Each row is a point on a tangle of strands that fork, close into loops and nearly touch. The rows are in no order.
Two points are linked if the straight distance between their rows is under 95.8. Some points are linked to none.
z836: [ 43  -3   2 -25   3   7  -7 -27 -15   4  20 -52  20   9  23 -36 -17  15
 -24 -32   7  65  27   1 -30  55 -27 -30   5]
z981: [ 15   6  15   3  17  28  23 -32 -61  10 -40  46   6  36 -20 -14  22 -16
  41 -33  21   7  37 -24  41   7  -8   5  43]
z429: [ -7   7  -9  -1  -8   1 -16  18  47 -32 -12 -31  -8   9  18  20  45 -28
 -34  12  21  11 -36   0  -5  -4   3 -24 -14]
z31: [ 10   7 -12 -24  11  18   4  -2 -22  17 -37  -4   3 -54  -9 -26 -28  -7
  34 -35 -38  -7   6  44  -2   1  -4   4 -44]
z744: [-22  -9 -11  16  15 -35  -2   5  12   7 -34  -5 -50 -15  -9   8  23 -28
 -26   0  21 -28 -24   4  34 -45  21  -5  13]
z359: [  4  -3   3  25  40 -24  30   1   9  27 -18  16 -23 -30   0   3  34  21
   5  -3  -9  -2 -22  16  -8 -17  19 -15  -6]
z147: [-15 -29   1  20  -5  16  -2  12 -24  15  13   2  22   7 -22  26  15  42
  -4  11   4   0 -17 -68   2  10  19 -13  36]
z691: [-44  -2  -9  10 -40   6  -7  13  -3   2  16  13  33 -22  36 -14 -48  10
   1  -9  -9   0 -13   8 -13   8  -3  15 -30]
z232: [ 46 -11   9 -32  27 -12  18 -22 -15  17   8 -50  10   0  17 -32 -10  45
   4 -36 -20  54  25  19 -31  55 -20 -21  14]
z207: [ 10 -24   4 -12   2  26  20  -6  13  -1  25  -4  15  46  16   8  12  25
  -4  29  47  15 -15 -29   7  16 -36 -37  -2]
z942: [  6  18  -1 -12   4  10  -1   0 -20  13 -32  12 -15 -46 -11 -44 -42  -1
  18 -21 -26 -34   3  53  31 -23  -7   9 -39]
z881: [ 20   6  13  -6  40 -37  22 -24  17  -8 -32  17 -27  -7  31  -4  -6 -13
   9  -6  19  -1  -7  14  -4   9 -25 -28 -19]
z969: [-21   0  -9 -18   8   1   6 -14 -40  24  -3 -20   0 -11 -19 -32 -22   9
  43 -57 -44  28   1  59 -44  -9  35  38 -16]
z553: [-10   2   3  -9  -8   3 -18   8  17 -23  27  21  26  13 -10  35   1  -2
   1  35  -3 -22   1 -50 -16  17 -12 -11  24]
z569: [ 22  -4  -2 -20  26  12   1  -1 -21 -14  42 -20  23  41   3   3 -19  29
  19  -8  -5   4  21 -44  18  20 -22 -31  24]
z374: [-13   6 -29 -21  29  20  -3 -21 -41 -10 -35   0  34 -17   7 -17 -29  11
  21 -47 -38  16  43 -41  28  35   0   6  37]
z847: [  6  17  -6   7 -27 -26 -20  29  15 -44   9 -13  -4 -26   1  13 -10 -35
   7 -16  -4 -14  19  33   5 -31  30   5 -18]
z263: [-19 -38  -9 -18 -31  -3   8  11  40   2 -18 -19  -6  37  -9  -9  37  -1
 -60  40  33 -21 -34 -28   7  14 -57 -18  21]
z723: [ 21  12  12  -2  33 -42   8 -11  40 -31 -25  -8 -50   6  43  11   7 -20
 -14  17  24  -3 -21  22  -9   2 -10 -14 -12]
z355: [-28  -9   7  -7 -47  -4 -35  54  50 -22   7  -9  10 -25  -4  38   1 -11
 -28  22   0 -28 -15  -8   8 -17  15  36 -13]
z761: [ 53 -12   8 -37  38   9  15 -13  10  11  45 -64 -11  46  -1   6  27  15
   4  -1  10  48  15  14 -15  18 -17 -28   7]
z313: [  2   4   2  16   4 -33  -8  -6  10  31 -17  16   1 -27 -25 -28 -36 -27
  21 -36 -37  14  15  73 -15 -12  14  46 -30]
z266: [-27   2 -19   1 -17  -2  -5   0  -9 -11   1   4  34 -22  34 -19 -38  -7
  10 -28 -14   9   8   4  -4  12 -10 -13 -17]
z402: [ 39 -24   8 -17  47 -19  37 -11  24  19  28 -26 -10  43   2   6  20  18
  35   2  -3  36   8  14  -5  -1 -28 -21   0]
z772: [-27 -44   4  13 -38  -8 -12   8   5  36   3   4  15  12 -28  34  21  11
 -12  30  10  -5 -19 -63 -10  -7   3   4  32]
z752: [-10  -3  -6  26  12  11  21   7 -29  13 -12  14  -5 -37  -4   0  20  30
   7 -15   6 -15 -17  -2   7 -20  35 -25  -5]
z264: [  0   7  18 -12  -8  13 -27   9  25 -20  24  20  30 -11   2  21  -2  -1
 -12  27   4  -6  -2 -24 -31  39  -9 -22  -7]
z125: [ 16  12  -8   7   2   5   4  -5  40 -14   0 -33 -11  10  22   5  66 -10
 -34  17  16  44 -13   6 -18  13 -15 -34  -8]
z955: [ 25  14  -4   1 -33 -28 -13  13  -5 -19   9 -17 -13 -37  -8   5 -18 -33
  16 -22 -11   6  16  55 -30 -14  29   6 -16]
z743: [ 13   0   8  23  -5  26  24  -6  18  -2  11   1  11  15  44 -14  24  30
 -24  23  32  30  -8 -24  -1  35 -40 -28 -15]
z958: [  0  21   2   4 -10   3   8  11  -2  -7  -2 -27 -44 -32  15 -36 -29  22
 -13  11  -3 -15 -30  64  19 -47   5  20 -59]
z601: [-10   5  -8   1 -30  22 -40  31  35 -26  22 -33  19   1  -7  29  27 -31
 -30   3   2  25 -17  -9 -15   5  24  -6  -9]
z709: [ -2   9   3  29 -24  43   3  18 -46   2   0  39  10 -27 -21 -11 -29 -20
  17  -6 -14 -27  16 -30  41 -23   6  34 -13]
z83: [-12  34   2   0 -16  25  16 -13 -19  -8   4 -27 -19 -11  23 -42  20  15
  -1  -4  -3  15 -19  64 -64  -1  10  20 -53]
z438: [-40 -50   3  20 -47 -29 -13   6  16  15 -26   4  -2   5 -30  25   7 -15
 -38  29  28 -29 -24 -42  -2 -24   9  17  17]
z50: [ -3   6   3  15 -11   5 -13  31  38 -31 -17 -38 -31 -13  38  12  13 -24
 -43  18  24  -6 -39   9  19 -11  13   3 -33]
z720: [-26   1  19  -2 -50  11 -21  25  14  24  25  22  18 -29  18   5 -38  18
   3  25 -13 -15 -21  10 -16   4   7  37 -34]
z872: [-21 -29  -5  28 -14 -13  -4   7   2  -8 -27  -1 -26   1  -3  13   0 -25
 -39  18  45 -38 -34 -21  21 -25  20 -13   5]
z156: [ 12  31  -6  -4  13  -3  -5  -5 -16 -39  13  11   4  -2  -8  18   4 -33
  30 -12 -20  -3  25 -18  -8  -4   5 -16   4]
z662: [ 15  16   9  -7   4  14 -12   6  13 -28  11   6  16 -27  11  11  14  -3
 -14   5  11   0  -9   6 -33  27  -3 -43 -23]
z921: [ 34  -3   4 -11 -11   6 -22  -7   5 -12  49 -38  27  32  22 -19 -18   4
 -25  -4  12  49  27  -5 -24  49 -25 -35   8]
z820: [ -9  18   0   7 -24  13 -43   5 -10   0  45 -20  38   1  15  -7 -33  17
 -25 -13 -15  37  -2  -6 -42  35  20  -2  -7]
z376: [-42  26  -4 -11   7   2  13  -6 -34   6  10  23  -8 -27 -11 -30  -3  28
  19 -21  -8 -31  13  57  -3 -46  30  17 -15]
z441: [-14  -9  27   3 -47  -2 -34  40  46   9  14  15   3 -23  17  30 -12  -4
 -14  36   4 -21 -21  -5  -4   0  13  33 -21]
z841: [ 23  18 -11 -12  37  -2   2 -12 -18 -27  30 -15   5  29 -13  14   9   2
  31 -10 -19  10  28 -32   2  -3  -6 -28  34]
z896: [  0  -4   8  39  51 -46  12   1  39  21 -17  18 -30 -15  -7   9  18  -7
  -1   1 -15   1 -21  25  -3 -23  21  13 -14]
z587: [ 11  18   2   5  25 -42   8  -8  52 -27 -36 -34 -58  -3  37  10  40 -14
 -41  34  13  -1 -24  14  -7   8 -19  -2  10]
z149: [ 37   5   7 -12  21  21  11 -16  30  -4  27 -36  -5  28  12  -2  52   4
 -19  10  19  62   5   7 -20  23 -23 -44  -8]
z461: [ 36 -12  14 -34  48  11  37 -21 -31  25   3  23  -7  50 -22 -10   8  16
  56 -16  -1  -8  52   0  45  13 -23  -1  47]
z260: [-18 -13   1  34 -33   8   3   7  28  12  14   9  13   4  32  -4  23  30
 -44  40  24  11 -24 -22 -12  20 -15  -8   0]
z584: [ -5 -53 -14  -5 -32   0   3 -33  -4   8 -34  -4   9  71 -63  21   3   4
 -15  49  35 -34 -15 -28  -6 -18 -13 -10  24]
z596: [  2  27  -1  25 -21   7  -2  23  16 -21  -3 -41 -35 -37  35 -15   1   4
 -38  19   6  -3 -35  41   7 -20  15  18 -53]
z361: [  5  16  18   7  38 -44 -14  -9  28   0 -29  29 -38  22  14   5 -17 -49
  18 -14  13 -12   0  37  33 -18  13  12   1]
z778: [ 12 -13  -8 -43  12  40   8  -8  -6   2  43 -17  19  69 -11  26  -9  34
   9  26  25   0  -7 -36  18  11 -26 -20  13]
z403: [-11 -52 -17 -20 -35  -4  11 -16   5   6 -37 -25  -4  62 -43   4  15   2
 -43  34  36 -34 -39 -25   3 -10 -37 -21  26]
z283: [-22 -28   5   5 -40   0  -9   9  65  16   0   6   2  25  15  -1  37   6
 -53  60  26   2 -20 -26  -2  27 -32   4  18]
z643: [-12  21  -7  21   0  41   5   8 -58  -2  -4  31  19 -19  -1 -15 -17 -24
  27 -34 -27  -3  29 -34  37  -9   7  29   3]
z422: [ -7 -21   6  20 -27  24   0   9 -17  -6 -16  32 -14   5 -43  36   0 -36
   4  43   6 -39  -4 -57   7 -28  16  45   3]
z996: [ 12  -1  -1 -20  27  -2  18 -19  -9  15 -35   0   7 -47  14 -11 -11   3
  23 -42 -24  22   1  30 -29  28  -5 -13 -31]
z396: [-45   1 -13   9 -25   4   8   7  -3  -3   1   0 -10 -41   4 -15   7  36
 -49  27  22 -44 -33  18 -14 -30  16  14 -25]
z583: [-22 -27  -6  28  -9  17  15  11 -27   8  -2   6  17 -22 -15   8  27  45
 -12   1  13 -15 -18 -30   0  -8  28 -28  16]
z667: [ 22 -14  -2 -13  33 -19  29  -9 -18  18  12 -35   6  10  23 -33 -11  63
  23 -39 -36  42  20  17   2  34  -6 -15  23]
z24: [  6  -7  14 -10  33   2  14 -27 -29  39 -57  47  10   6 -11 -18  14  -4
  44 -46  12  16  34  -6  41  21 -15   2  35]
z923: [ -3  -5 -19 -24  -4 -14   0  -6  35 -41 -21  -2 -15  48  12  21   1  -2
 -16  34  49 -28 -30   0  16 -12 -21 -25  18]
z325: [-20   5 -10  12 -30 -13 -22  39  23 -37   7  -6  -3 -22  -2  22  -8 -21
 -14   3   5 -31   0  -1  33 -39  24  15 -13]
z918: [ -8 -20   2  -8 -32  16  -1 -10  -6  -6 -37  34 -15  30 -44  52   3 -34
   0  53  13 -43 -26 -54 -13 -13   7  44  16]
z142: [ 24  10   4   2  -9   0 -53  -3  -7   0  47 -36  39  32   5  -8 -32  15
 -30 -14  -6  37  14 -31 -31  45   3 -13  13]
z990: [ 21 -14 -29 -56  29  45  31  -7 -27   2  38 -32   0  60 -23  27   4  32
  15  23  13 -28  11 -10  30  -7 -16 -13  23]
z984: [-23   2 -29 -13   7  12  -8 -11 -33  -6 -14 -12  44 -18  18 -13 -41  11
  16 -47 -33  18  17 -24   1  30   0  -7  12]
z792: [  2  27   2  18  21  29  16 -11 -59  -9  -2  38  10  22   1 -18  14 -20
  27 -23  -7  10  38 -44  39  -1   4  18  47]
z434: [-11 -10  10  31 -28  23   1  16 -24   9  12  40   3 -16 -21  27 -22 -15
  16  24 -14 -28   6 -58  11 -20  17  46  -1]
z307: [ 15  -5   6 -17  39 -21  32 -23   5   9 -31  21   1 -24  23 -17  -6  10
  25 -24  -1   9  13  12  -6  20 -30 -35  -6]
z366: [-28  36   9   2  21 -13   2 -11 -26  29   2  42  10 -25 -18 -28   8  16
  31 -38 -33  -9  32  51  -1 -19  22  37   9]
z137: [ 29 -25   0   0  40 -16  39   6  -5  21  29 -25  -9  12   7 -13  21  53
  29 -10 -24  20  19   8  15   9  -3 -28  28]
z171: [ -4   8   1  15 -36  31 -44  23  18  -6  41 -22  22  -7   6  10   2 -12
 -36   5  -5  42 -12   6 -34  20  33   1 -22]
z369: [  1  20  21  23  27 -29 -20   3  14  42 -24  38   4 -16 -14 -14 -14 -41
  25 -35 -25   4  21  45  21  -9   3  44 -17]
z883: [ 18  -7 -11 -12   7  30  31 -30 -36 -23  -4  34   6  52 -41  12   4  10
  21  33  24 -34  23 -44  13  -7 -24 -11  43]
z764: [  0  18  15  -1  25 -32 -16 -10  13  17 -37  37 -14   5   8  -7 -15 -62
  33 -36  -5   1  22  35  31  -8  -5  14 -10]
z534: [ -8  -6   7 -24 -20  11  -9 -10   9  -2  -1  38   2  36 -22  55   5 -11
  14  57   7 -22 -16 -60 -24   8 -11  25  31]
z368: [ -2  19   6  -1   1  -1   1  -1 -16  10 -18   0 -40 -33   1 -57 -50  17
  -1  -4  -7 -29 -16  66  39 -45  -5  20 -41]
z672: [ 15   3  -6  13 -26 -46  -2  -1  -6  15   7  -1 -11 -31 -19  -8 -28 -27
  23 -36 -16  26  13  65 -44 -11  25  28  -8]
z209: [  2  37  -5   9  11 -17  -6  -5 -17 -19  16  28   2 -17 -10   0   9 -34
  30 -21 -34  -7  49   9   6 -18   9   5  20]
z552: [ -7  34  -3  10  19 -27  -6 -13 -26  16   8  26  13 -14 -14 -21   1  -7
  33 -41 -47  17  52  25  -3  -4  17  18  33]
z528: [-22  16   4  13 -18  17 -18  16 -27  -7  37  16  26 -22  -2  18 -32   5
  11   3 -36 -13   3 -44 -12   4  16  30   0]
z641: [ -7  13  -1  15  23 -39  -7  14  24  10 -12   0 -44 -40 -10   4   9 -17
 -19   1 -12 -23  -7  42  25 -47  33  20  -8]

How many points has the smallest loop of links through each point below? Write 0 if it is on no loop.
z761 -> 14
z752 -> 10
z403 -> 0

A fork is a point with three links, a tip a point with one. Leave the first point through the second and follow the links. Name the first fork or tip that comes.
z325, z847 -> z361
z662, z264 -> z434
z778, z569 -> z376
z402, z137 -> z429
z50, z596 -> z587
z355, z441 -> z374
z584, z403 -> z778
z207, z743 -> z584

Name the points in between on the shortest way along the links from the first point to the second, in order.
z672, z374 -> z955 > z847 > z325 > z355 > z441 > z720 > z691 > z266 > z984
z569, z403 -> z778 > z207 > z743 > z260 > z283 > z263
z942, z142 -> z368 > z958 > z596 > z50 > z429 > z601 > z171 > z820
z792, z662 -> z643 > z709 > z434 > z422 > z918 > z534 > z553 > z264
z587, z402 -> z723 > z881 > z307 > z996 > z31 > z942 > z368 > z958 > z596 > z50 > z429 > z125 > z149 > z761
